A landscape with many valleys, sampled at points; each row gives a point and its height.
A ball rolls from a point to whichever of its 2 nearest points has the largest drop for the distance, and stops where none of them is lower. Distance is the straight distance between rows; heights are no part of it.
Tabi: [  2 -26   9  70  16  12   5   9  28 -77  17  -4 -37 -20 -38  -3 -21 -33
 -36 -27  -7 -24 -21  70 -43  15  27 -43   3  43  16 -24 -34 -25 -11  13
  35 -13 -41  33 -25   1 -20  -4  16   0]  (h 614)
pom: [-11 -16 -36  22  12   5   2  24   8 -28 -26 -15  -7 -13 -21  11   2 -16
 -60 -16 -21 -24 -53  17  11  35  -8   2  12   8 -14 -20  -8  -8 -25 -30
   4   9  32 -25 -18  13 -10   9  -9  15]  (h 465)
gel: [ -7  29  24  21  16 -12 -38  43  14 -15  32  35 -16   5   9  -9  -6 -43
  -7  -8  29 -20   1  24   3 -11  49 -21  10  32  13  10 -29   6  -3   2
  15 -43 -47  48 -36  15 -13 -25  15  -4]  (h 240)
miled: [ 10  -7   2 -26  -7   3  36 -12 -64  31  12  23  -6   9   2 -16  32  -3
  -2   3  -1   6  29  22 -10  52  -7   5 -26  22 -36 -33 -29 -29 -39  15
  32  37  10 -20  16  -5 -15  31  -5 -23]  (h 659)
Nokif: [-64  15  10  13   3  15  -5  56  45 -33  42 -11 -29   7 -20   5   0  -6
 -37 -21  22   2 -16  35  -5 -22  29 -21 -11  24   0 -17 -15 -11  43  12
   9 -22 -41  49 -12 -26  -6   9  12  -4]  (h 267)
noli: [ 31   5 -20 -12   7 -19 -19  23  23  -1  38  46  -9 -10  11   2  26 -15
  -5  -6  20   9   0   5  29  46  30   2  35  22  29   3  19   0 -30   6
  27 -25 -26  43 -24 -14 -29  -5  -7  13]  (h 583)
Tusi: [ 56  27 -13  39 -29 -13 -15  13  19 -32  25   6  -2   4  27  28  21  52
  19   7   8  48  10   2  17  34  20   7  44   0  24  36  23  15 -20 -18
  25  32 -21  25 -29  -5  -1 -20   9 -11]  (h 329)
Gilom: [ 71 -30   5  20 -17  10  62 -33 -24   8 -15  -6  11  -2  10 -20  18  36
  20  31 -18  19  10  14 -24  33 -23   5  14 -12  19   7  -4   4 -37   0
  49  76 -15 -30   5 -13 -15   9   7 -13]  (h 516)
bafar: [ 78 -34 -15  19  12 -27  -4 -44  18 -22 -38   9  15 -67  -9  -8 -16 -35
  20  11 -17  -6 -25  -4   3   8  -8  -7  41  18  30  25   7   9 -23   6
   7 -17  -8  -6  13  -4 -21   3 -27  23]  (h 422)
Bima: [ 44 -10 -13  54 -12   7  40  -9 -29 -16 -25  -8  -6   5   2  -4   5  38
  -6   7 -33  18  -2  37 -12  58  -9   1   7  -5  -9  -4 -31 -19 -42   5
  46  66 -10 -27  -5  14  -5   8  15 -16]  (h 495)
miged: [ 24   6  28 -30   8 -30  25 -51 -17  34 -13  48  30  19  17 -19 -24  -5
  72  28   3 -19  50 -11  -5 -61 -28  -2   1 -16   9  30 -26  38  18  16
 -33   1 -14  -5  28   2  10 -30 -16 -33]  (h 192)
reze: [ 26 -50  35  25   9 -14  22 -45   3 -53 -17 -30  -9 -41 -37   7 -26 -33
  19 -10  -8   1   2  25 -33   8   7 -23   6  22  16 -24 -10 -31 -16  48
  31  -7 -42   9  38 -18 -26  17  10  -5]  (h 390)
gati: [ 66 -10  -7  49   8 -15  -3 -50   4 -54 -36  16   7 -36 -16  -1 -56 -19
  20   0 -29 -21 -26  20 -14  27   1 -22  23  17  13  13 -45   1 -31  19
  11  -9 -20  -2  -1  20 -29  -5 -14   3]  (h 459)
rera: [-24  54 -21 -10   4  10  25  14 -42  31 -14  36   1  36  33 -13  -8  33
  17  11 -11  -8   5   2  16  23 -22   3 -31 -22 -46  -8 -40  -2  -5 -17
 -10  34  35 -23 -19  21  12   7 -14 -33]  (h 408)
Lusut: [ -8   6  22  -9  -1  -9 -10   5 -32  40  14  -6   2  32  21  -9  24 -28
  15  12  26  -4  20  -1  -3 -40  13   5  -2  -1  17   3 -20  29   1 -16
   6   2  17 -19 -16  34  16 -41  23 -15]  (h 673)
Lel: [  2 -32  13  75  11   8   5   4  41 -85 -17 -44 -19 -30 -47  24 -38 -13
 -29 -17 -17 -15 -43  47 -33  -5  21 -30  11  30  11 -20 -16 -18   9  10
  21  -2 -25  14   5  -5   1   5  28  16]  (h 605)
Kofug: [-65 -21   8  -9  -4   3  17  -3  17 -11   6 -22 -22   7 -26 -17  17   4
   1   8   4 -11  -1   7 -17 -16 -15 -16 -15   1  14 -19 -20   6  33  -1
  19  39 -28 -10 -13 -25  -7  14   2 -29]  (h 569)
dad: [  9  14  52  30   5 -19 -31 -27  11 -21  -8   6  11  -4   3  -4 -38 -22
  43   4  32  -4  13   7 -24 -52   5  -7   8  16  25  39 -34  26  25  11
 -15 -16 -17   5   6   8  26 -43  34 -16]  (h 303)
Medi: [  9  29  18  32   8  -2  11 -24 -46 -21 -28  18  10   7   0   8 -52  17
  23  -5 -30 -10   5  16 -40  33 -20 -14 -18  12 -34  -2 -61 -11 -18  19
  -3  10   6 -17  16  27   2 -15   3 -39]  (h 462)
pegos: [-20  24 -17  16  -7  25  13  18  -6   1 -22 -56  -5   5   7  22   1  63
 -31   3 -27  37 -10  -9  -3  48 -16  26 -24 -20 -42 -29  25 -33  10 -17
  -6  37  47 -22   8   9  35  35  12  27]  (h 281)
pite: [ 46  -2  26  26 -17   0  -7 -29   7  33 -29 -48  27 -10   4  12   7  12
  20  22  -6   7 -29 -47 -25 -48 -32  14  20 -27  26  24  29  21   6 -29
 -44  15  42 -49  24  26  29 -23   8  45]  (h 683)
zuded: [-17 -21 -32   9  13   5  -1  18  43 -48 -12  -4 -20 -30 -39   4 -14 -18
 -45 -21 -14 -32 -57  18  -1   9  -5 -24   9  16   3 -18 -10  -9   0  -8
   6 -23  -5   5 -17 -12 -24  24 -22  11]  (h 448)
dokig: [-62 -10  20  10   5  13  20 -18  21 -20 -26 -45  -2 -11 -34   2 -21  34
   8   1 -10  -2 -20 -11 -24 -29 -27  -5 -15 -14   0 -20 -10  -1  43 -11
 -21  29 -10 -19   4 -15  12  17  -5  -8]  (h 580)
tal: [-17  46  37  30  13   2  14 -20 -46  10 -44   2  13  22   3  15 -51  37
  35  -2 -35  -3   4  -2 -43   4 -30   1 -26 -17 -45  -1 -46  -9   9   4
 -27  16  25 -27  22  16  32  -4   3 -34]  (h 445)
mas: [ 50 -33  10  44  -3   7   4 -26  27 -31 -39 -47   9 -59 -41  27 -26  13
  -6  -3 -24  16 -18 -13  -8  21   7   9  25 -10  25 -15  34 -25  -5  21
  12 -10  -7 -16  32 -22 -10  35   4  36]  (h 344)
dar: [-40  17 -13 -11  25   1  -6  45 -20  -4  26  28 -22  18 -10  -3   7 -40
 -45 -23   4 -32 -15  30   1  26  14 -27 -17  33 -21 -40 -32 -13 -25   2
   7 -25 -10  17 -30   8 -28  -9 -12 -16]  (h 710)
lod: [ 53  43 -21  48 -16 -12 -17  15   1 -27 -10  10   2   6  34  17  -5  42
   7   0 -13  28   4   6   7  51   5   3  23   1  -9  34  -7  14 -16  -1
  11  22   9  -4 -13  11  10 -17   3 -10]  (h 355)
puvib: [-11 -30   8   3 -25   6  23 -12  13 -19  11 -34   9 -13 -16   6  18  57
  -1   7   4  47  18 -20  -6  10  -3  11   1  -6  24 -20  28 -12  17   2
  13  44 -13  -5  11 -31  -1  32  19   4]  (h 546)
zudob: [ 14 -47 -19 -73   8 -21  11 -42 -12  67  -2  35  17   3  10 -48  16 -57
  11   6  -3 -37  21 -13  16 -49 -32  13  -9  -6  -2  12  12  42 -12 -13
 -10  -4   1 -16  13  16 -29 -11 -34   3]  (h 255)
nal: [ 22 -23  27  26 -19   6  49 -41  -1 -13 -19 -33  12 -10 -17  -5   7  60
  27  30 -11  31   8   4 -20  10 -25  -2   6 -10  33  -6  11  -3   9  -1
  21  67 -42  -9   4 -27  -2  20   7 -11]  (h 534)
fovi: [-14   4   3  27  -1   0  -2  34 -37   6  19 -35 -17  35  20  10  36 -21
 -40 -26   9   7  10  24  -5  20  26   0   4  17 -12 -26 -16  -7 -32 -14
  28  20  20 -20 -22  25   9 -27  39  -5]  (h 696)
voz: [ -9  -9   0 -34  -7   7 -52   9  60   4  -1  -3  -2 -13 -16  -5  -6  -8
  10  -5  26  -8 -23 -32  36 -57  14  -1  21  -3  24  45  48   0  50 -16
 -24 -46   5  16  -9 -22  15  -5  10  34]  (h 521)
Nagim: [ 39 -35 -13  -9 -13 -11  -2   5  20 -32  25  11   1 -34  -6  11  15   2
  -1   4  26  30   9  20  18  48  27   6  39   7  33  -8  26  -6 -27  21
  44   2 -32  27   3 -27 -17  18   1   3]  (h 571)
Nata: [-77  27  23 -23   2   7 -11  12  14   8   2   1   1  37   1  16  -4  -2
  14  -1  21  -9  14  -3  11 -68  19  -3 -38 -12  -9  -9   0   0  39   0
 -24 -36  21   7   5   3  52 -17  24 -15]  (h 247)
milef: [-53 -61 -37 -52  13  22 -34   2  26  -7  14 -10 -16 -46 -24 -25 -16 -33
 -31 -21  -8 -14  -6 -21  22 -31  -9  -4   4 -12  15  10  31 -11  49  35
 -13 -27 -18  -3   8 -53 -29  25  -7  19]  (h 406)
sezad: [-29 -36   1   6  -3   9  28  19  -1 -31  21  -1 -30  -1 -28  -6  30 -15
 -46 -10  -6  -2  -3  45 -14  41  14 -32   1  23  -1 -48 -19 -16 -26  19
  61  36 -39  19 -23 -19 -46  17   2 -21]  (h 637)
tunor: [-34  46  11  35  13   3 -13  75  32 -27  64  17 -20  16   4  -4   2 -21
 -28 -21  19   1 -14  37   0  -2  45 -33  -3  39  11  -2 -19   5  15   9
  18 -20 -81  64 -30   0  -1  -7   9   0]  (h 280)
tul: [-79   9   6 -32  -4  12 -23  40  21   5  27 -36 -14  24  -2  23  16  10
 -23 -14  39  13   8  -7   0 -27  24  13 -35 -12 -18 -15  37 -27  41  15
 -25 -44  32  20  17 -10  47   9  30  19]  (h 227)
Bobod: [-33  70 -19 -22 -11  -4   9  39 -16  43  18  18 -11  59  61 -10  44  26
  10   2  10  29  48 -11  43  16  13  21 -29 -18 -26   9  13   0  -8 -21
  -8  12  16  15 -20  14  17  -9  -6 -20]  (h 347)
baf: [ 31  -7 -30  23   8   3   8   9 -26 -19 -31  -9  -3 -15  -3  24  -5   6
 -33 -11 -39 -10 -39   9   1  75 -15   5   4  -5 -43 -34  11 -29 -43  -7
   8  -5  39 -29  25   5  -1  42 -14  27]  (h 483)
Zala: [ 13 -33  25 -16 -19   2 -18 -22   8  24  22 -31  10  -5   3   2  38 -19
   3  16  27  16  11 -19 -14 -29  -8  14   9  -4  38  13  38  14   7  -3
 -10   8  10 -24  12  -1   9  -6  16  31]  (h 690)
Vilaf: [ 17   9  15  47  13 -10 -28  16  17 -51  16   4 -11  -8   7  17 -25 -15
  -8 -14  18   1  -9  31  -4   3  36 -18  14  32  20  16 -17   2   4  13
   6 -33 -16  35 -21   1   8 -18  38   2]  (h 193)
lako: [ 55   0 -18  39  15 -13   8 -12   5 -58  -1  37 -16 -30 -17   0 -50 -18
  -6   5 -22 -27 -14  42  -2  57   6 -34  21  19   5  -4 -49 -15 -33  27
  28  -4 -41  19 -18  15 -50 -11 -26 -14]  (h 485)
Buz: [ 41  26  -7  20   7 -26 -12 -14  17 -13 -18  49   6 -15  12 -15 -47 -14
  32  11 -17 -31 -18  -8  12   0   1 -18  33  -2  16  52 -39  40   2 -10
 -14  -8 -16   6 -33  27 -17 -36 -21 -14]  (h 455)
fulak: [ 42 -25  -1 -36  11  -9 -22 -29   8   1 -10  16  21 -51  -4  11 -15 -17
  31 -11  20   2   9 -23  12 -12   9  23  13  16  10  13  41  -7  12  26
 -13 -56  -8  26  53 -33  -4  30 -17  17]  (h 545)
fof: [-82 -48 -13 -74  11  29 -24   8   0   3  23  10 -19  -3 -29 -13  -2 -33
 -23 -16  -1 -16  19  -6  10 -24   0   9 -21   1 -12 -16  27 -11  37  44
  -3 -28  -3  -1  18 -44 -15  23  -6  -6]  (h 387)
vom: [ -3  16  -4  38   8   6  24   1 -34 -41 -19   9  -9   9  -6  19 -18  37
  -5  -3 -27   4  -7  28 -14  44 -13 -11  -9   9 -40 -25 -37 -25 -23   4
  18  28   5 -15  -2   6  -1  12  -2 -29]  (h 477)
tuget: [ 13 -36  -7  -7 -12  10  44   1 -37   5  11  -4 -24  13 -12 -19  38 -13
 -25 -11 -11  -8   1  42   1  67   7 -10  -1  25 -14 -37 -33 -26 -56  14
  62  45  -9  -4 -16 -11 -37  18   3 -24]  (h 647)
duda: [ -2  47  -1  -2  11 -15 -16  10  27   4  -6  54   6  14  18   0 -24 -12
  35   3   6 -22  -2 -21  32 -38  18 -20  21 -22  16  58 -25  32  19 -23
 -30 -28  -2  23 -32  17   9 -36 -14 -14]  (h 484)
Gik: [  9 -16  -9   3  25 -15   4   7  20 -37  23  32 -30 -36 -26 -22 -24 -64
 -15  -4   2 -44 -18  38  -1  25  11 -41   3  38   9 -14 -44 -17 -20  11
  26 -27 -58  29 -32   7 -58  -4 -24  -5]  (h 473)
nit: [  0  27 -13   4   7  14  21  -8 -11  11 -33 -18  16 -17  -7  12 -24  57
  -4  11 -30  19 -14 -33  -7  34 -36  25 -22 -28 -26 -26  30 -16  15 -16
  -6  11  31 -19  25  -9  17  61 -25  13]  (h 299)
zudal: [-21  -2  26 -28 -23   6 -12  -9  -2  43  17 -16  12  39  15  -1  42  -7
  16   9  31  12  26 -28   9 -52   3  16 -15 -24  18  18  35  20  14 -26
 -28  -6  26 -13  10  18  31 -27  27  11]  (h 682)
Kekal: [-54  36   0 -22  25   9 -30  51  29  17  21  23 -11  34  -9 -16  -1 -54
 -23 -16  18 -46 -25   7  33 -54  31 -13 -15  12  -8  -8 -11  12   8  -6
  -6 -59  -6  25 -33  20   0 -18  -2   8]  (h 620)
pireg: [ 32   8   3  26   6  10  -7 -14  13  -6 -45 -27  20 -42 -18  35 -32  34
  10   8 -26  24 -23 -38 -18  16 -16  15  10 -16   9  -8  26 -14   2   4
  -8 -12  21 -11  41 -10  17  26  -4  25]  (h 322)
vuk: [-38 -57 -23 -21   8  17 -17   9  40 -20  -7 -33 -18 -43 -34 -11  -7 -22
 -29 -18  -5 -17 -38 -17   4 -14  -9  -8  21  -3  22   2  20   3  22  -7
   6 -10 -11 -12  -6 -37 -23  19 -18  27]  (h 427)
nizan: [ 33  16   3  12   3   2  -1  -9 -50  41  -8 -14  12  24  32   1  18  -2
   3   2   1   5 -13 -13 -18   8 -15  22  -9  -8 -18   3   2   5 -22 -19
  -6  18  49 -46  20  35  24 -12  13  16]  (h 649)
galob: [-43 -12  29  47   4  17   8   9  50 -43  -6 -62 -11  -8 -34  22 -20  14
 -11  -4   2   9 -33  13 -34 -47   0 -22  -3   6  10  -7  -7   4  49  -2
 -14  22 -10  -7  -7 -13  27  -1  29   6]  (h 588)
lem: [ -8  36 -40  14 -38  14   1  26  32   0   5 -27  -6  17  22   3  35  76
  -6  19 -15  39  -5 -31  26  21  -9  10   4 -35  12  18  31  13   8 -61
 -13  52  24   2 -57  11   7   2  -7  19]  (h 273)
beri: [ 36  15 -12  62  21  10 -10  -4 -41 -22 -39 -17  11  -3  -5  46 -30   0
 -28 -15 -24 -13 -43  15 -18  58   2   0   0  10 -29 -18 -12 -35 -33  13
   0 -20  52 -28  23  30  24 -13  14  21]  (h 497)
pufu: [ 17  29 -25   8 -45  -3  -4  13  45  -8  33 -14  -2  13  21  13  37  68
  18  14   5  53  15 -27  27  17   7   8  22 -23  27  32  46   7   6 -39
  -1  33 -14  35 -34 -19  12   0   6  11]  (h 301)
talil: [-29 -11  25  -4  17  -6   6  -5   0 -22  30   5 -14  -7 -14 -29  -8 -53
   6  -9  14 -30   6  39 -24 -22  11 -37 -21  37   7 -20 -47  -7 -15  21
  24  -4 -56  20 -26   4 -39  -2   0 -33]  (h 444)
pum: [ 22 -57   8 -12 -22  17 -17 -32  33  13 -11 -57   9 -51 -22  -3  14  -2
  -2   7  -4  15 -24 -40 -10 -22 -23  13  17 -17  37   7  51   5   5  -8
 -14   6  -2 -33  10 -15   0  -3   8  55]  (h 698)
mup: [-25  35  -6  27 -12  10   8  29  -6  -1   9 -53 -14  33  31  31  16  57
 -17 -13   8  46  16   8   0  32   4  21 -28   0 -36 -16  21 -24   6  -9
 -10  25  40 -13  -1   8  36   4  33   8]  (h 265)
Bopub: [-15  39  -8 -52 -12  -7   0   4  17  28   2  46   5  14  26   8  -6  34
  38  11   9  10  35 -28  35 -23  18  12  -9 -38   0  25  26   7  30  -9
 -30 -40  19  40   9 -16  25  11 -26  -8]  (h 307)
mez: [ 89 -13 -12   6   1 -15  25 -42  -1   1 -36  19  25 -53  -1  -9 -10  20
  24  22 -30  11  -8 -24  -7  36 -22  16  23 -12  17   8  16   3 -21   4
  11   2  -7  -8  32 -17 -26  34 -45   5]  (h 380)
lop: [  3 -20  -9 -73 -18  14  36 -57 -45  71  -4  39  33  12  21 -45  21  19
  16  35  -5  -1  58 -34   6 -32 -45  35 -32 -23 -13  10  47  24  20  13
 -27  16   2   8  44 -25  -8  34 -42   3]  (h 254)
naze: [  4 -28 -29 -70 -24   9  41 -40 -14  36   0  36  23  -9   7 -42  16  35
  20  39 -10   8  38 -29  17  13 -45  14  -7 -23  12  19  27  23  20  -4
 -17  32 -22   9   6 -36 -30  33 -45  -3]  (h 300)
kom: [-16  34 -16  30 -24   6 -16  54  16   6  16 -41  -9  37  25  22  42  33
 -21 -10   9  32   2  -2  18  10  14  17   2 -11  -9   9  22  11  -1 -39
  -9  24  21  -2 -43  15  24 -28  22  13]  (h 241)
Zes: [-12  26   3   9   0 -10   1  31 -40  30  16  -3  -7  41  24 -19  35 -17
  -8 -10  12   3  10  11   7   6  15  -7   5  12   7   3 -46  14 -13 -23
  25  32  -9 -12 -44  34  -1 -34  20 -36]  (h 685)
guv: [-13   6 -18  35  15   7  -1  56 -53  -3  22 -11 -26  33  -4  12  26 -23
 -74 -33  -4 -16  -6  43   4  43  21 -19  -7  38 -43 -48 -17 -23 -42 -21
  19   0  12  -3 -24  24 -10 -16  15  -9]  (h 702)
mevel: [-74 -22  -2 -38 -21  24  19 -10  14  -6  16 -26 -10   4 -17 -15  28  46
  -2  15  -2  22  22 -23   4  -5 -23   2 -13 -22  19  -9  25   7  56  -4
  -5  43 -26   9 -10 -41 -13  28   1  -6]  (h 557)
Godu: [-16 -46  21 -11  11 -18   6 -42   4 -31  -7 -12  -9 -27 -30 -15 -19 -41
  22 -10   5 -32  -7  21 -24 -14 -12 -22  -8  30   6 -25 -23 -20  -8  32
   8  -4 -43   2  21 -26 -34  19 -10 -19]  (h 414)
suri: [ 54 -22  17 -18   5   0  37 -31 -65  49 -21  16   8  -5  14 -13  15 -11
   7  11 -11   1  17  -5 -33  31 -24  19 -30   3 -47 -33 -10 -27 -47  24
   9  20  29 -36  63  -4   3  33 -18  -4]  (h 670)
vedi: [-47  20  -8   0   5   0 -14  51  20 -15  41  -7 -20   8   0  24  18  20
 -34 -21  30  30  13  11  14  12  27   8 -16  12 -14 -24  16 -19  15   6
   4 -22  -2  27   1 -20  16  10  22   0]  (h 245)
losor: [ 57 -47   1  51   1  -2  23 -29   8 -56 -16 -28  -6 -36 -34  32 -16  -5
  -7 -17  -7  11   2  42 -14  43  31  -8  19   3  25 -28   8 -40 -25  38
  46 -11 -23   6  33 -14 -18  17  31  18]  (h 368)
Sune: [-49  40 -20 -25  17   8 -28  53  16  31   9  13  -5  44  14   1  23 -25
 -32 -11  12 -17 -22  -5  38 -28  26   6  -7 -17  -9  -1   7   8  -1 -25
 -18 -40  30  10 -35  24  20 -24   2   5]  (h 627)
Musus: [ 19  14  36  -6 -10 -33   5 -28  -2   2  -4  26  30  18  14  -9  -8   3
  68  31  27   2  34 -15  -4 -48 -11  -8  14   1  43  51  -6  26  30   2
 -17   1 -35  25   5  -7  14 -34   0 -30]  (h 253)
Fogok: [-17  -8  15  88  -2  14  -1  19  39 -55 -12 -57 -11   3 -24  35 -27  18
 -34 -13  -6   9 -41  32 -32 -17   9 -15   8  15   0  -2 -28  -1  13  -9
   3  23  -9 -16 -15  13  19 -29  40   9]  (h 595)
guzi: [ 11  16  13  -4   0 -15 -53  16  35   2  16  19   0  -1   7   1   3 -19
  24   6  40  -7  -2 -11  26 -43  26  -1  23   7  36  48  15  16  22 -14
 -21 -43  -4  28 -23  -4  18 -28  20  18]  (h 506)
sozo: [-23  -2  -2 -30  13  -2   5  -9 -14  16 -14  14  11   0  -7  -3  -9 -13
  -3  -8  -6 -18 -12  -9   1  -1 -19   6 -15   7 -23 -26  -8  -9  -1   2
 -17  -8  22 -19  19   6   1  16 -17  -5]  (h 308)
Dedo: [ 27  48 -21  17  -2  -6 -29  20 -30  23 -17  -8  12  22  47  31   2  19
 -10  -8  -8  16 -16 -13  11  19  -2  24   4 -28 -34  24  17   0 -17 -24
 -34 -12  79 -27  -3  41  39 -30   5  10]  (h 640)
geke: [ 32 -37   3 -73  14 -22  26 -53 -36  71  -8  49  29   3   3 -41   7 -35
  32  20  -2 -21  45 -16   0 -37 -40  24 -26  -9 -25   1  11  31 -13  20
 -19  -7  -1  -2  55  -5  -8   5 -43 -11]  (h 195)
vipuv: [-23  63  -9 -10  16  -3  18  -7 -25  27 -32  32  19  26  15   4 -57  22
  28   7 -35 -30  -1 -11   7 -14 -21   9 -24 -30 -54   8 -41   6   2  -5
 -39  -7  44 -22   2  33  25  -6 -20 -32]  (h 428)
Vegep: [ 45   9  19  29 -10  -6 -28 -11 -40  26   1 -23   4  29  35   0  25 -18
  -7  -7  19  13  12  -1 -11  -5  12  10  22  10   6  24 -20  33 -18 -19
   8  11  31 -41  -8  56  10 -59  47   3]  (h 661)
pud: [-53   8  -4 -53  25  -2 -11  41  19  13  35  52  -6   4 -16 -27  -9 -49
  -6 -17  10 -50   3   1  27 -24  23 -19  -7  -1  -8 -12 -21  -1   0  21
   0 -51 -45  40 -23   1 -29  -4 -38 -12]  (h 609)
nalu: [ -7 -24   6 -62   7  -4   6  -5 -48  60  11  18   5  20   7 -17  19 -41
 -14  -8  18 -15  20  -1   3 -11 -14  20 -28  -1 -24 -29   3   1 -20   9
  -1  -3  40 -25  36  18  -1  16 -17  -3]  (h 338)
Rem: [-53  10  49  15   4  -6 -15  -7   5  -8   3 -12   0  24  -4   3 -11 -25
  21  -3  31  -5  20  11 -22 -77  16 -19 -22   9   5  11 -20  16  39   9
 -23 -21   4   1  11   8  39 -31  43 -23]  (h 271)
rure: [ 30  31   0  46  -7   1   3 -16 -13  -5 -29   4  17   6  23  12 -21  49
  28  13 -25  14 -11 -15 -18  14 -23   2  14 -16   8  39 -16  22   1 -14
   2  42  10 -29   0  18  17 -19  -2 -11]  (h 384)
zimuv: [ 33 -25   7  -3 -11  20 -25 -25  20  32 -22 -67  22 -40 -16  11  -5   3
 -13  11 -13   9 -41 -57 -12 -27 -25  19  24 -36  17  12  61   4   4 -22
 -40 -20  42 -35  24  10  14   9 -13  73]  (h 691)
vepap: [ 42   7  26  37 -25  -6 -37 -11  -1   4 -12 -31  12  18  21  18  11   1
  16  12   4  17  -5 -33 -12 -32  -1  11  28 -10  18  34   3  21  -4 -20
 -23  -4  40 -33  -3  35  31 -58  38  23]  (h 672)
fugob: [-14  57 -31 -10   3  -2 -37  42   6  17  -8  -5   7  38  28  28  -3   2
 -10  -7  11  -7 -23 -23  31 -11  22  15  -6 -35 -31  19  33   2   0 -31
 -33 -41  70   0 -15  34  46 -18  -3  25]  (h 633)
Pemu: [ 40   2   5  27  -1 -18   3 -35  -4  -6 -38  14  18  -7   3 -12 -18  -4
  37  14 -15  -8 -20 -11 -17  -7 -26  -8  23  -7  21  30 -29  39  -4 -23
  -9  30   1 -31 -16  20 -10 -23  -7 -10]  (h 416)
kiko: [-19  28 -18 -43  20 -17  -8  43   0  20  40  60 -14   3  11 -12   6 -27
 -16  -7  14 -22  10   5  35  27  21   1   6  19  -5  -5  -7  -2 -30   8
  11 -35 -30  36 -26   1 -32   4 -33 -13]  (h 597)
sagez: [-67 -28 -19 -49 -34  40  -6  -6  37   0  19 -10  -7  -8 -23 -23  21  24
  -2  16   5  15  15 -33  24 -43  -5  -2   6 -27  39  20  40   7  69  14
 -15   8 -39  24 -13 -43 -14  16  -6   3]  (h 567)
numos: [ 50 -34 -17 -31  -6  -1  38 -40 -24  25 -13  27  35 -25   8 -26  15  14
  19  30 -11  15  15 -22  -1  23 -34  23   0  -7  -2  -2  21  19  -4   8
   3  24 -15  -8  25 -22 -28  40 -39   8]  (h 340)
Begis: [ -9 -41   1  35  11  11   3  29   6 -37  34 -15 -22   0 -24   1  25 -59
 -55 -27  -1 -30 -15  63 -26  11  30 -37   9  47   0 -48 -25 -16 -36   7
  48 -10 -29  26 -23   7 -38 -19  18  -6]  (h 625)
tatu: [ 12 -15  21 -32   5  -8 -43  -6  36  11  -8  -4  15 -33  -5  17 -24  -4
  31 -10  23   3  -1 -29  19 -59   1  18  12   0   2  28  53 -10  44  10
 -42 -59  13  17  28 -19  29  11  12  39]  (h 531)
pifan: [ 11  44 -38 -16 -14   1  25  25 -33  55   6  34  13  35  52 -22  35  28
   1  13  -8  10  17  -8  26  42  -8  16 -16 -13 -16  15 -15  13 -23 -42
   9  40  29 -10 -35  17 -14   1 -17 -12]  (h 379)
ginog: [-65 -29  -5 -91  16   6  -8  -6 -29  43  22  20  -8  29  -7 -22   7 -50
 -13 -15   3 -31  36   3  20 -33  -9   8 -36  -2 -32 -34   8 -12  -6  43
 -13 -21  12  -1  26 -12 -19  10 -19 -27]  (h 366)
dubot: [-42  16   0 -50   9   0   8  -7  -6  18  -3  24   6   6   1  -3 -15  24
  23   9  -3  -6  27 -21  14 -11 -13  17 -36 -20 -16 -11  -1  -1  27   7
 -20  -4  16   9  16  -8  15  24 -20 -22]  (h 279)
bezo: [ 36 -46  -4 -42 -13   2 -29  -9   8  -3  25   4   3 -47  -6   8  13   0
  -4   1  22  34  11 -19   7  33  13  26  23   6  22  -6  54 -15  -1  28
   7 -30  -9  20  40 -45 -23  32   3  29]  (h 558)
kizun: [ 38  -4  24 -30  10 -24  40 -50 -51  71  -8  46  28  17  23 -27 -14 -26
  52  20 -13 -21  43 -12 -18 -52 -35  12 -22  -8 -30  16 -32  30 -11  12
 -26   7  10 -24  36  11   7 -15 -26 -27]  (h 121)
Gom: [-37  48  -9 -46 -15  -4 -22  29  11  27  30  24 -10  32  35   5  37  25
  11   6  26  25  41 -29  39 -12  35  17 -15 -21  -5  18  36  -8  15  -9
 -12 -28  20  44 -11  -1  28  -4  -6  -6]  (h 327)

Call two points neighbours if one is among the 2 nearest of the other. Go from one point of each pair to the other, from neighbour to neighbour, staying as low as possible. Name the highest point that can't be avoided.
kom and tul -> lako
Vilaf and tul -> tunor
dubot and kizun -> nalu
Vilaf and kizun -> dad

Where does a ball stop that starts at each point below?
Dedo -> kom
sezad -> mevel
fulak -> kom
baf -> dubot
puvib -> dubot
beri -> dubot
sagez -> dubot
talil -> kom
Pemu -> kom
lako -> kizun
